Each scene shows the same named points in several views. A view is turned or mirrored, and shifted as a whole, has a little noise and may leave points out.

Scene 1
View 1
j345:  22 -22 -46 -21  -3   6   9  -8 -18  28  13 -34 -16  14   5  27   9   0  28  -3 -15  -1  -8  17   8   9   9  32  32  -7 -47 -39 -13 -63
j915:  19 -15 -38 -20   8   2  19  -8 -12  23  30 -26 -19  15   2  41  16   6  31  -2 -27  -1 -13  23  -7  11   8  30  33  -8 -46 -41   0 -70
j681:  31 -22 -21   0 -11  -6   2  -9 -15  23   1 -38 -29  11   6  28   1   4  -7  -2  16  19 -12   9   4   6  22  32  19   4 -24 -11  -4 -34
j244:  22 -18 -36 -17   1   1  16  -9 -19  27  20 -30 -19  13   5  36  12   5  22  -3 -17   4 -11  17  -1  11  12  34  28  -4 -42 -33  -4 -60
j855:  12 -20   1  15   3 -25   0 -27  15  10  17 -12 -34  16   8  43  -8  11 -38   7   4  47 -21 -11 -18  -7  29  15   0  -3  -1  -2  -8  -6
j161:  13 -29 -46 -16  -8   2  -3 -16 -11  29   5 -30 -18  20  14   8   1  -2  12   2   0   9  -4  -2  13   1  12  18  19 -14 -40 -33 -27 -47
j952:  27 -23   3  19  -7 -19  -4 -23   1  16   0 -27 -39  12   6  33  -9  11 -43  -3  22  50 -21  -6  -7  -5  35  23   1   4  -3   5  -6  -3
j431:  -8 -18 -20  -5  12 -25  -1 -34  28  13  24   1 -20  26  14  32  -9   6 -21  15 -19  40 -14 -24 -16 -17  11   0  -2 -21 -14 -23 -26 -22
j380:  14 -29 -46 -12 -12   0  -4 -15  -9  29   1 -33 -18  20  14  10  -3  -1   5   4   6  15  -2  -4  16   1  14  20  15 -10 -36 -30 -27 -40
j42:  11 -16   7  14   6 -25   4 -32  19   6  19 -10 -36  13   9  44 -10  13 -42   2   3  55 -25 -14 -22 -13  29  11  -3  -2   2   3  -8  -2
j313:  11 -16 -46 -26  10   3  16 -11  -9  27  34 -22 -14  16   7  35  13   0  37   0 -35  -4 -11  14  -2   8   2  26  30 -15 -50 -48 -10 -72
j59:  14 -13  -9  -1  10 -17  11 -24   5  11  28 -16 -29  11   5  49   2  12 -10   1 -15  30 -20   2 -18  -3  19  20  12  -3 -19 -16  -2 -32
j918:  17 -22 -41 -19  -1  -3   8 -11 -12  26  19 -29 -19  14   8  27   6   2  23   0 -13   4  -8  12   7   8  13  30  23  -7 -43 -34 -12 -58
j172:  18 -24 -42 -19  -4   2  10  -9 -14  27  13 -30 -19  17   6  26  10  -1  24  -1 -14   1  -7  12   7   5  10  28  27  -9 -44 -36 -13 -60
j767:   2  -8  -1   3  24 -26  20 -28  21   5  50   5 -28  15   3  67   3  12 -13   6 -39  36 -26   2 -35  -5  16  13  12 -10 -15 -20   1 -37
j662:   1 -17 -42 -22  14  -6  13 -21   5  20  36 -10 -13  21  10  34   8   3  27   6 -39   5  -9   4  -6  -4   4  15  20 -21 -43 -47 -20 -61
j556:   7 -13 -28 -13  13  -9  14 -17   1  18  35 -12 -19  16   5  44   7   7  12   4 -30  15 -18   7 -13   1  12  21  22 -13 -34 -34  -8 -54
j224:  11 -26  -3  14  -1 -26 -12 -37  20  12   1 -16 -34  20  14  23 -18   7 -49   9  20  58 -13 -26  -9 -19  32   3 -12 -10   3   1 -25   6
j132:  35 -23 -12   7  -5 -10   5  -9 -17  20   5 -39 -36   6   5  35   1   9 -15  -8  16  30 -19  12  -4  11  31  36  16  11 -18  -4   5 -29
j235:   5 -26 -32  -7  -5 -12  -9 -25  12  19   3 -17 -21  25  16  12 -11   0 -12  10   5  32  -7 -20   5 -12  17   8   4 -16 -23 -21 -30 -24
j297:  28 -21 -11   5  -5 -10   3 -16  -6  20   5 -32 -34  14   4  33  -3   9 -17  -1  11  31 -16   2  -3   2  30  27  12   3 -19 -10  -5 -25
View 2
j662:  17  14  19  -4  17 -14 -41  21  -6   2 -39   1   2  -6 -21  10  11  12   2 -27 -18 -18  27 -30  -1  -6   8  -1   2  26   2  18 -38 -36
j556:  11  14  13  -6  11  -6 -25  20  -4  -4 -24   6   9  -6 -12   0  10  16  -7 -34 -17 -10  23 -24   8  -6   4   1 -10  28  -5  19 -30 -33
j767:  11  23  14 -25   4 -18  -9   4   5 -24  -7  -5  33  -2   8  -9   5  32 -13 -27 -27   3  28  -7  20   0 -17   3 -30  22 -17   1  -9 -24
j161:  -6  -6   3  17  15  14 -27  25  -7   4 -15   6  -9 -12 -16  -7  -1  -2   5 -24  16  -8  15 -31 -12  -7  28  11  18  26   4  32 -44 -29
j172:  -2   6   6   7  11   5 -27  25  -9   1 -20   7   8  -9 -15 -10  11   9  -4 -34   0  -9  17 -26  -1  -8  17   3   1  30  -2  32 -37 -33
j952: -22  -1 -13   2  -2  30  20   4   3 -23  32   3  32 -10  22 -49  -9  17 -13 -31  20  27   5  -6   3   2   7  20 -13  25 -14  18 -14 -10
j235:  -7  -6   0  -1  11  11  -8   8   3 -10   3  -7   1 -11   5 -17 -20   6   8 -14  20  11  17 -18 -18  -1  21  23  17  10   3  10 -29 -19
j345:  -6   3   4  19  18  11 -36  36 -18  13 -32  12  -2 -11 -26  -6  19   3  -3 -40   6 -19  15 -33   1 -10  24  -5   5  35   0  43 -47 -39
j297: -20   2  -9   8   3  25   2  15  -6 -10  14   9  21  -8   8 -36   5  16 -12 -34  15  12   7 -13   6  -3  10   9  -7  29  -7  26 -26 -22
j42:  -6   6  -5 -16  -4   7  18  -8   9 -29  27  -8  37  -7  25 -34 -15  27 -10 -20   5  27  12   0   5   2  -4  22 -18  16 -15  -2  -2 -12
j855: -10  11  -6 -10  -2  11  14  -3   7 -25  23  -7  35  -7  22 -34  -9  24  -7 -23   6  21  13  -3   6   0  -1  21 -16  19 -13   7  -9 -13
j915:  -2  16  13   8  15   0 -37  33 -16   7 -35  13   8  -8 -27  -1  28  11 -11 -44 -15 -27  19 -30  13 -12  13 -11  -7  41  -6  38 -43 -43
j132: -23   3 -10  11   1  31   3  19 -11  -8  13  11  23 -11   6 -42  10  14 -18 -43  18  11   4 -16  13  -4  12   8 -13  36 -12  38 -28 -24
j244:  -4   8   5  13  16   9 -30  33 -17   6 -28  13   7 -11 -21 -10  26  10  -9 -40  -3 -15  16 -30   8 -10  16  -6  -3  39  -4  41 -42 -39
j313:   8  14  16   7  19  -8 -44  32 -14  10 -45   9   1  -8 -30  10  21  10  -5 -37 -14 -28  24 -34   4 -12  14  -7   2  35   1  32 -45 -43
j59:  -4  14   5  -7   5   2  -6  14  -1 -13   0   0  25  -7   3 -19   6  20 -13 -31  -3   5  18 -13  15  -6   1   5 -19  28 -10  18 -20 -24
j681: -23   0  -9  20   6  30  -5  23 -10  -3   4  13  16 -11  -2 -34  11   9 -12 -41  19   5   4 -20   4  -6  20   9  -5  32  -7  37 -36 -27
View 3
j855:  -4  -7  -9   4  10 -19  -2   3  -2  10   4  18 -20  18  12   9   0   0 -17 -11  18  -4   6  10 -10   1  34   1  34 -24  20 -10 -21  11
j431:  -1   9  29   7  -5 -14 -10  18 -17   3 -18  -8 -11   6  -9   8  19   3 -11  11  12  -9   8  17 -11   2  23   5  23 -14  23  -3  -8  33
j380: -15  28   9  10 -11 -11 -18  11 -27  14 -19 -29  -5   7  37  11  57 -14   3 -14  -1  14  17 -26 -23   4   1  19   4 -11 -15 -17 -14  10
j313: -32  48  26  27 -13 -18 -46   1 -29   8 -23 -36  14 -27  32  -3  53  -8   1  -5  18   3  27  -7 -14   7   1  17 -10   4 -15 -18   2   6
j918: -30  42  13  25 -10 -18 -39  -2 -21  13 -13 -25  11 -17  42  -1  43 -12   2 -14  19   6  25 -15 -17   7   4  13  -7  -1 -16 -21  -8  -1
j224:  13 -16  -8 -11   1 -10  17  15  -7  13  -3  12 -33  40   5  22   8  -1 -16 -10  -1  -1  -1   0 -18   1  29   5  44 -29  20  -7 -28  27
j42:   2 -11 -10   0   7 -19   5   7   0   9   6  21 -22  23   8  12 -10   2 -16  -9  18  -3   5  17 -13   1  35   0  38 -27  23  -6 -20  15
j297: -12   9 -16  10   5 -19 -12  -2  -8  19   4   4 -12  12  40   8  18  -8  -6 -23  11   9  14 -10 -16   3  20   9  16 -17  -3 -17 -23  -1
j952:  -2  -6 -24   1   8 -19   6   1  -2  18  10  17 -27  28  31  16   2  -7 -11 -25  12   7   5  -9 -17  -1  29   4  32 -26   9 -15 -25   1
j556: -25  33  18  26  -5 -25 -38  -2 -16   6 -11 -12   9 -24  21  -4  25  -4  -8  -2  28  -2  23   9  -8   3  17   9   1  -1  -2 -14   1   5
j915: -41  49  15  33  -7 -27 -53 -10 -20   9 -11 -24  20 -34  42 -11  36  -8  -2  -9  31   7  31  -6  -8  10   7  14 -12   5 -19 -21   0  -8
j244: -35  43   6  28  -5 -19 -43  -9 -21  15  -9 -21  13 -19  50  -6  39 -13  -1 -16  24   7  28 -14 -15   6   7  17 -10  -1 -20 -25  -5  -8
j161: -18  33  13  12 -12 -11 -23   7 -29  13 -20 -30   2   0  37   5  57 -15   1 -12   3  12  17 -25 -23   4   1  17   1  -9 -16 -19  -8   8
j767: -15  16  19  22   4 -27 -28  -4  -3   2   0  11   4 -20   2  -7  -7   8 -18   6  40 -12  18  36   0   1  35   0  17 -10  21  -6  -3  12
j345: -36  46  10  23 -10 -19 -44  -5 -26  16 -16 -31  12 -19  50  -3  48 -15   4 -17  15  11  29 -17 -17   6   0  16 -12   0 -21 -25  -8  -7
j235:   0   9  12   2 -11  -8  -2  17 -19  13 -19 -17 -14  21  16  17  43  -6  -2  -3  -3   4   8  -9 -20   1   9  15  18 -18   5 -14 -18  25
j132: -18  13 -27  10   5 -23 -11 -12  -6  21   9   5 -10  10  53   6  16 -12  -7 -34  18  11  13 -18 -15   6  25  10  16 -16  -5 -22 -26 -12
View 4
j172:  -8 -54 -10  16   4  24 -29  -3  11 -18   5 -14  -4 -12   9   5  -4 -27  -4 -18   8   6  13  -8  -6  20  18  25 -15 -18   5 -17   9  -1
j244:  -8 -64  -9  14   4  26 -41   3   9 -21   7  -9   4 -10  11   9   4 -38   2 -19  -2   8  14  -6  -8  12  24  22  -5 -20   6 -24  10 -10
j224:   8   1   5   9  -4   6  10 -55 -25  19 -39 -35  -5 -22 -17 -36  -5  -5  -8   8  40 -15 -14 -24  -6  41  -1  24 -15  -8  10 -10  19  60
j556:  -7 -55   0  12  -8  23 -20  -7  18 -17   6  -4  -3   0  10   2   2 -22   2 -10  14   4   4  -1 -13  17  14  15 -16 -24   4  10  14  -2
j918:  -7 -58 -13  16   8  27 -32   4  10 -21   8 -15   0 -12  11  13  -2 -31  -4 -20   6   7  15  -6  -8  15  21  26 -13 -16   3 -21  11  -7
j767:   2 -46  15   4 -25  19  -2 -27  17  -5  -8   7   4   6   6 -20   8 -11  10  11  22  -1 -11   2 -18  12   5  -7  -5 -31   9  39  18  21
j345: -12 -66 -13  17  11  26 -40  11  11 -25  12 -17   1 -15  12  14  -1 -37  -5 -28   1  10  15  -8  -5  14  25  33 -13 -17   3 -29  11 -14
j952:   6 -13   6   2  -8  10  -5 -45 -20  11 -34 -22   3 -21  -4 -33  -3 -16   2   1  26  -5 -13 -20  -8  30   4  15  -1 -13  17 -11  17  47
j59:   0 -39   9   7 -13  18 -15 -26   4  -5 -14  -4   5  -8   8 -17   3 -19   6   0  14   0  -2  -5 -14  18  10   9  -3 -24  12   5  16  21
j431:   0 -28   4  16  -9  11  12 -30   9   1  -9 -21 -17  -4 -10 -10  -9  -2  -5   6  41 -14  -6  -9 -12  32   6  18 -30 -19  -1  24  14  32
j855:   7 -18  11   1 -13  11  -1 -45 -13   9 -34 -14   1 -15  -2 -35   3 -15   7   5  28  -3 -12 -17 -12  29   5  11  -1 -16  12   0  19  47
j681:  -3 -39  -5   7   3  23 -33 -19 -14  -7 -16 -19  11 -24   5 -14   1 -34   1 -17   4   4   7 -18  -1  20  17  29   6 -13  15 -42  13  21
j161:  -6 -48 -21  18  16  23 -25  -4   2 -15   7 -31 -11 -20   0  11  -8 -26 -11 -21  16   3  11 -12  -1  28  23  39 -24  -8   2 -34  11   1
j380:  -7 -42 -19  19  18  19 -26  -9  -4 -12   2 -36  -5 -23  -3   7  -9 -28 -14 -23  17   0  12 -16   0  29  21  42 -23  -6   3 -39  11   6
j235:   0 -23  -9  17   8  12  -3 -26  -6   0 -11 -35 -17 -18 -10  -5 -15 -11 -15  -9  31 -11   1 -19  -2  37  12  38 -30  -6   2 -13  14  25
j662: -12 -64  -7  19  -1  25 -20   5  29 -22  21 -12 -12   1   9  18  -4 -20  -4 -11  17   3  13   0 -12  17  19  21 -28 -23  -5  10   9 -11
j42:   9 -14  13   0 -15   9   7 -51 -14  11 -35 -13   2 -13  -6 -38   0  -9   4   9  33  -6 -16 -17 -13  31   0   8  -4 -18  13   6  18  52
j132:   0 -35   3   1  -1  21 -33 -27 -21  -2 -27 -16  17 -25   7 -22   3 -35   5 -14   4  10   2 -17  -3  21  15  20  15 -15  19 -43  14  26
j313: -11 -73 -10  20   4  28 -36  13  25 -29  25  -6  -4  -1  14  20  -1 -28  -1 -21   3   9  19   3  -8   9  22  18 -24 -23  -2  -4   8 -22
j915: -12 -76   1  11  -9  28 -38   9  25 -28  15   5   6   0  23   9   6 -33   9 -18  -1  12  14   4 -12   6  20   7  -5 -31   8   2  10 -20
j297:   1 -30   0   4   1  18 -21 -28 -13   0 -25 -18   7 -21   1 -19   1 -27   0 -10  13   3  -2 -16  -5  25  14  23   4 -14  13 -30  13  29

Which points are out of place in each view (at most two, in the order of its rows)? Write - if all are in place.
view 1 => j172
view 2 => -
view 3 => j313
view 4 => j952, j915

Scene 2
View 1
j617:  24  -5 -46 -10  -5 -21 -10 -16  16  18  26 -32   1   8  -6  16   9 -22  -8 -22  15  -3  -8  24   1  -6  -8 -13  14   4  -8  -4  13 -13
j797:  22  -4 -50  -6  -2 -20  -9 -20  14  17  25 -31   5  16 -10  18  14 -27  -5 -27  13  -6 -11  20   1  -6  -4 -12  19  -1 -14  -6  12 -18
j415:  33  -7 -33 -16 -17 -23 -13  -5  23  26  27 -34 -18 -14  10  14 -10  -9 -19  -2  21   3  -4  37  -2  -6  -8 -15   2  14   5  -1   7  -6
j598:  35   4 -18 -16   6 -10 -36  -2   3  15  45 -11 -16  -6   9 -10  -5  -1 -14 -15  -4  -2  15  34   7 -18 -20 -13   2  11  -6  10  35  -5
j223:  34   0 -31 -13  -3 -19 -16   1  16  17  39 -37   1  10 -12  10   6 -15 -10 -20   6   0  -4  26  -7 -12  -5 -19  12   6   0  -6  12  -5
j507:  11 -12 -61  -1   3 -17  -9 -39   7  17  14 -13   2  17   0  17  17 -34  -1 -28  16 -10 -10  19  16   1 -13   2  23  -7 -29   3  20 -27
j97:  18 -16 -52  -9 -13 -21  -9 -34  14  30   8 -15 -21 -11  19  19  -6 -21 -13  -5  26  -4 -10  32  19   4 -15   0   6   7 -14   8  14 -23
j278:  24   0 -35  -6  18  -6 -36 -21  -8   9  33   3  -3  10   5  -6  12 -18   1 -31  -8 -10  10  23  18 -15 -22  -5  16  -2 -27  15  44 -20
j105:  27  -2 -40  -8   2 -17 -15 -14   9  14  33 -30   5  17 -10  11  14 -22  -4 -29   7  -4  -7  22  -1 -10  -6 -13  19  -1 -13  -4  15 -13
j600:  14 -12 -59  -4  -2 -20  -7 -35  13  18  14 -23   1  13  -1  20  15 -33  -4 -26  19 -10 -11  20  10   1  -8  -4  20  -3 -22   0  15 -24
j785:  15  -9 -54  -5   1 -15 -14 -34   6  18  17 -14   0  12   2  13  13 -30  -2 -25  15 -10  -7  21  14  -2 -13  -4  19  -2 -25   5  23 -24
j616:  26  -4 -48  -7  -7 -23  -3 -13  19  19  28 -44  11  19 -18  20  18 -28  -7 -27  15  -5 -16  18  -8  -5  -2 -14  21   0  -8 -12   5 -13
j282:  33  -1 -34 -13  -7 -21 -14   0  18  19  36 -38  -3   5  -6  10   2 -13 -13 -15   9   1  -4  29  -6 -11  -7 -17   8   9   1  -6  10  -5
j615:  38   4 -32 -13  -2 -21 -12   9  18  13  44 -49   9  19 -20  12  15 -17  -8 -27   5  -1  -7  21 -18 -17  -1 -24  17   5   3 -14   4   0
View 2
j223: -15   9  -8   3   8   0  -3   8 -25  13 -13   0  20  -9   1 -12   7  -1   2  18  -1 -15 -22  18 -10  -2   3  12   1  -7  11  15  -2  32
j415: -18  24 -24  -4  -2  15  -9  -8 -30  -2 -22 -10   8   9   7 -12  12  -5   5  17  -5 -18 -27  24  -8   7  13  27  -8  -6  -7  10   7  19
j105:  -2   7   3  -3  14  -7  -7  17 -14  14  -8   1  20 -14  -7 -14  10  -6  -6   8  -4 -14 -19  18   1   7   0   4  -2 -15  11  14   4  30
j617:  -2  14   0  -5   9  -1 -11   9 -14   6 -10  -3  15  -6  -6 -14   9  -7  -6   5  -7 -15 -19  17   3  11   5   8  -7 -19   5  13  10  24
j615: -13   1  -7   5   7 -10   5  19 -27  19 -14  11  29 -15   2  -7   7   5   9  18   3 -13 -20  22 -12 -10  -2  11   3  -3  17  17 -12  34
j282: -14  12 -13   2   4   1  -4   4 -26   8 -17  -1  17  -4   0 -12  10  -1   4  17  -2 -15 -24  20 -10   1   6  16  -3  -6   7  14   0  30
j598: -28  23   4   9  14  20 -26 -20 -31  15  -5 -19   2  -5   1 -22  10 -15 -18  24  -7 -19 -31  19 -11  17   6   7   1  -8  22  37  16  39
j507:  17  15  14 -13  15  -9 -18  23   2   1  -3  -5  12  -6 -18 -16  12 -11 -16 -10 -11 -13 -13  14  17  25   5  -2 -14 -34  -4   5  19  14
j600:  12  19   2 -14  10  -2 -14  14  -6  -3  -7  -8  12   0 -13 -16  11 -10 -12  -4 -10 -14 -18  17  15  21   6   6 -15 -28  -9   2  17  12
j797:   3   9   1  -8  11  -9  -5  23 -10   8  -9   2  20  -8  -9 -12  10  -5  -1   2  -5 -12 -15  17   4   8   4   6  -8 -19   2   7   4  22
j785:  11  18   9 -10  15  -4 -18  16  -2   3  -5  -8  10  -5 -15 -17  12 -11 -15  -4 -10 -15 -18  17  12  23   6   1 -11 -29   0   8  18  17
j278:  -8  20  25  -1  24   7 -31   0 -10  19   6 -15   5 -14 -14 -27  13 -20 -29   6 -12 -14 -24  14   3  28   0  -8  -3 -24  25  34  23  35
View 3
j600:  28  -5   6  20 -19   0   2 -11 -18   3 -14  13  22  31   2 -28  -7  14  -9 -19   2 -10 -11 -11  -9   0  -6 -15  19  13  -1  26  16  10
j507:  27  -3   8  28 -13   6  -2 -18 -23   4 -14  13  26  26  -3 -32 -10  19  -9 -18   2  -5  -8 -11 -11  -4  -1 -23  22  12   6  29  18   5
j415:  58  -9  -8 -10 -20 -11   5  -1   2   6 -20   8  -4  44   9 -13   8   4 -11 -27  11 -13   0   9   4   6   5  15  10  21 -26  -1  -4  23
j797:  28  -8   0  19 -28   5   2  -2 -14   1  -8   6   3  36  10 -28  -8  12  -8 -21  10  -6 -14 -11  -4   4   0  -7  21  12  -9  23  23   9
j617:  36  -7  -5  14 -20   3   1  -6 -13   2 -10   6  -1  35   7 -27  -4   9 -10 -23  10  -4  -5  -4  -5   4   8  -6  20  17 -10  16  14  11
j278:  40  -4 -17  30   5  16 -15 -25 -22   1  -4   2  -9  20  -2 -37  -4  12 -14 -23  10  16  11   3 -16   1  37 -28  32  26   3  14   6  -4
j97:  51  -4   4   2  -4  -9   2 -20 -12  10 -28  19  32  36 -10 -18   7  16 -12 -21  -4 -18   3   6  -5  -1  -3  -6  10  18  -9  11  -6  18
j616:  19 -13   5  16 -47   3   8  13 -11  -1  -4   1  -4  42  20 -25 -13   8  -4 -21  15 -11 -25 -17   3   9 -12   5  18   9 -15  26  34  14
j598:  62  -8 -26   7   1   5 -10 -17  -4   3  -8  -1 -29  32   6 -24   4   3 -14 -29  14  11  14  15  -8   8  41  -6  23  29 -16  -2  -6   6
j615:  33 -13  -9  14 -37   9   3   8  -7  -2   1  -4 -28  39  23 -27  -8   4  -6 -27  19   3 -13  -5   0  10  12   5  22  17 -19  14  25   8
j223:  42 -12 -12   7 -29   3   2   6  -5   0  -5  -3 -21  40  19 -24  -3   5  -8 -28  19  -2  -7  -2  -1   9  13   6  19  19 -19  11  16  14
View 4
j598:  -5  18  37   8  -6 -20 -18  -6  11 -20 -21   8 -28  -8 -16   2 -27 -34  -4  -7   3  -9 -21  10  -8 -10   0  14  29 -12 -12 -22 -10 -17
j97:   4  31  -1  -4  26  13 -17  -1   5  -4 -12 -16  11  -8  -9   6  -7 -24 -10   0  16 -20 -25  21 -44   2  -4  -2   5 -10 -14 -18 -26 -24
j282:  14   8  30   7  -7  -4  -7  -2   0  -5  -5  -1  -3  -4  -1   1 -17 -25  -7  18  17  -3   2  11 -14  10   6   9  13  -5   5 -11 -14  -9
j507:  -2  16  26 -15  21  12  -7  10  -6 -29 -13  -9  28 -12  -4  -5 -25  -5 -12  -4  35 -28 -27  11 -39   8  11 -14  10   4 -13 -25 -45  -3
j105:   5   5  40  -2  -1  -3  -3   7  -4 -20  -8  -1   8 -12   0  -4 -26 -14  -9  11  28 -13  -8   6 -17  13  10  -2  15   4  -2 -17 -27  -2
j617:   6  11  29  -3   5   1  -8   5  -1 -15  -9  -6   8  -9  -4  -3 -21 -17 -11   8  24 -14 -10  10 -24   9   8   0  14   0  -5 -19 -27  -7
j223:  12   5  40   3 -10  -7  -5   0   0 -10  -7   1  -3  -6  -2  -2 -20 -21  -9  17  20  -6   2   9  -9  11   7   7  13   1   3 -14 -17  -6
j278: -17  17  44  -7   5 -12 -12   7   3 -40 -25   7  -6 -14 -17  -8 -40 -16  -8 -16  22 -24 -35   3 -18  -7   9  -2  32  -3 -21 -32 -29  -6
j616:  15  -1  36  -4  -2   8   2   8 -10 -10  -1  -5  21  -6   7  -7 -21  -8 -12  24  35 -14   4   7 -21  22  10  -5   5   7   6 -14 -30  -1
j785:   0  18  25 -11  16   8  -8   8  -3 -23 -13  -9  18 -12  -6  -5 -25 -10 -13  -3  30 -22 -26   9 -35   6   7 -11  12   1 -14 -24 -36  -9
j415:  16  18  11   9   3   1 -14  -8   6   6  -6  -9  -7  -2  -3   4  -3 -34  -8  14   7  -4  -3  22 -23   7  -3  12   7 -11   1 -12 -10 -23
j600:   5  13  22 -11  19  13  -6   8  -8 -18 -10 -11  24 -10   0  -4 -21  -8 -12   5  34 -23 -19  11 -37  12  10 -11   6   3  -9 -22 -40  -7

Which points are out of place in each view (at most two, in the order of its rows)? Write - if all are in place.
view 1 => j617
view 2 => j600
view 3 => j616, j615
view 4 => -
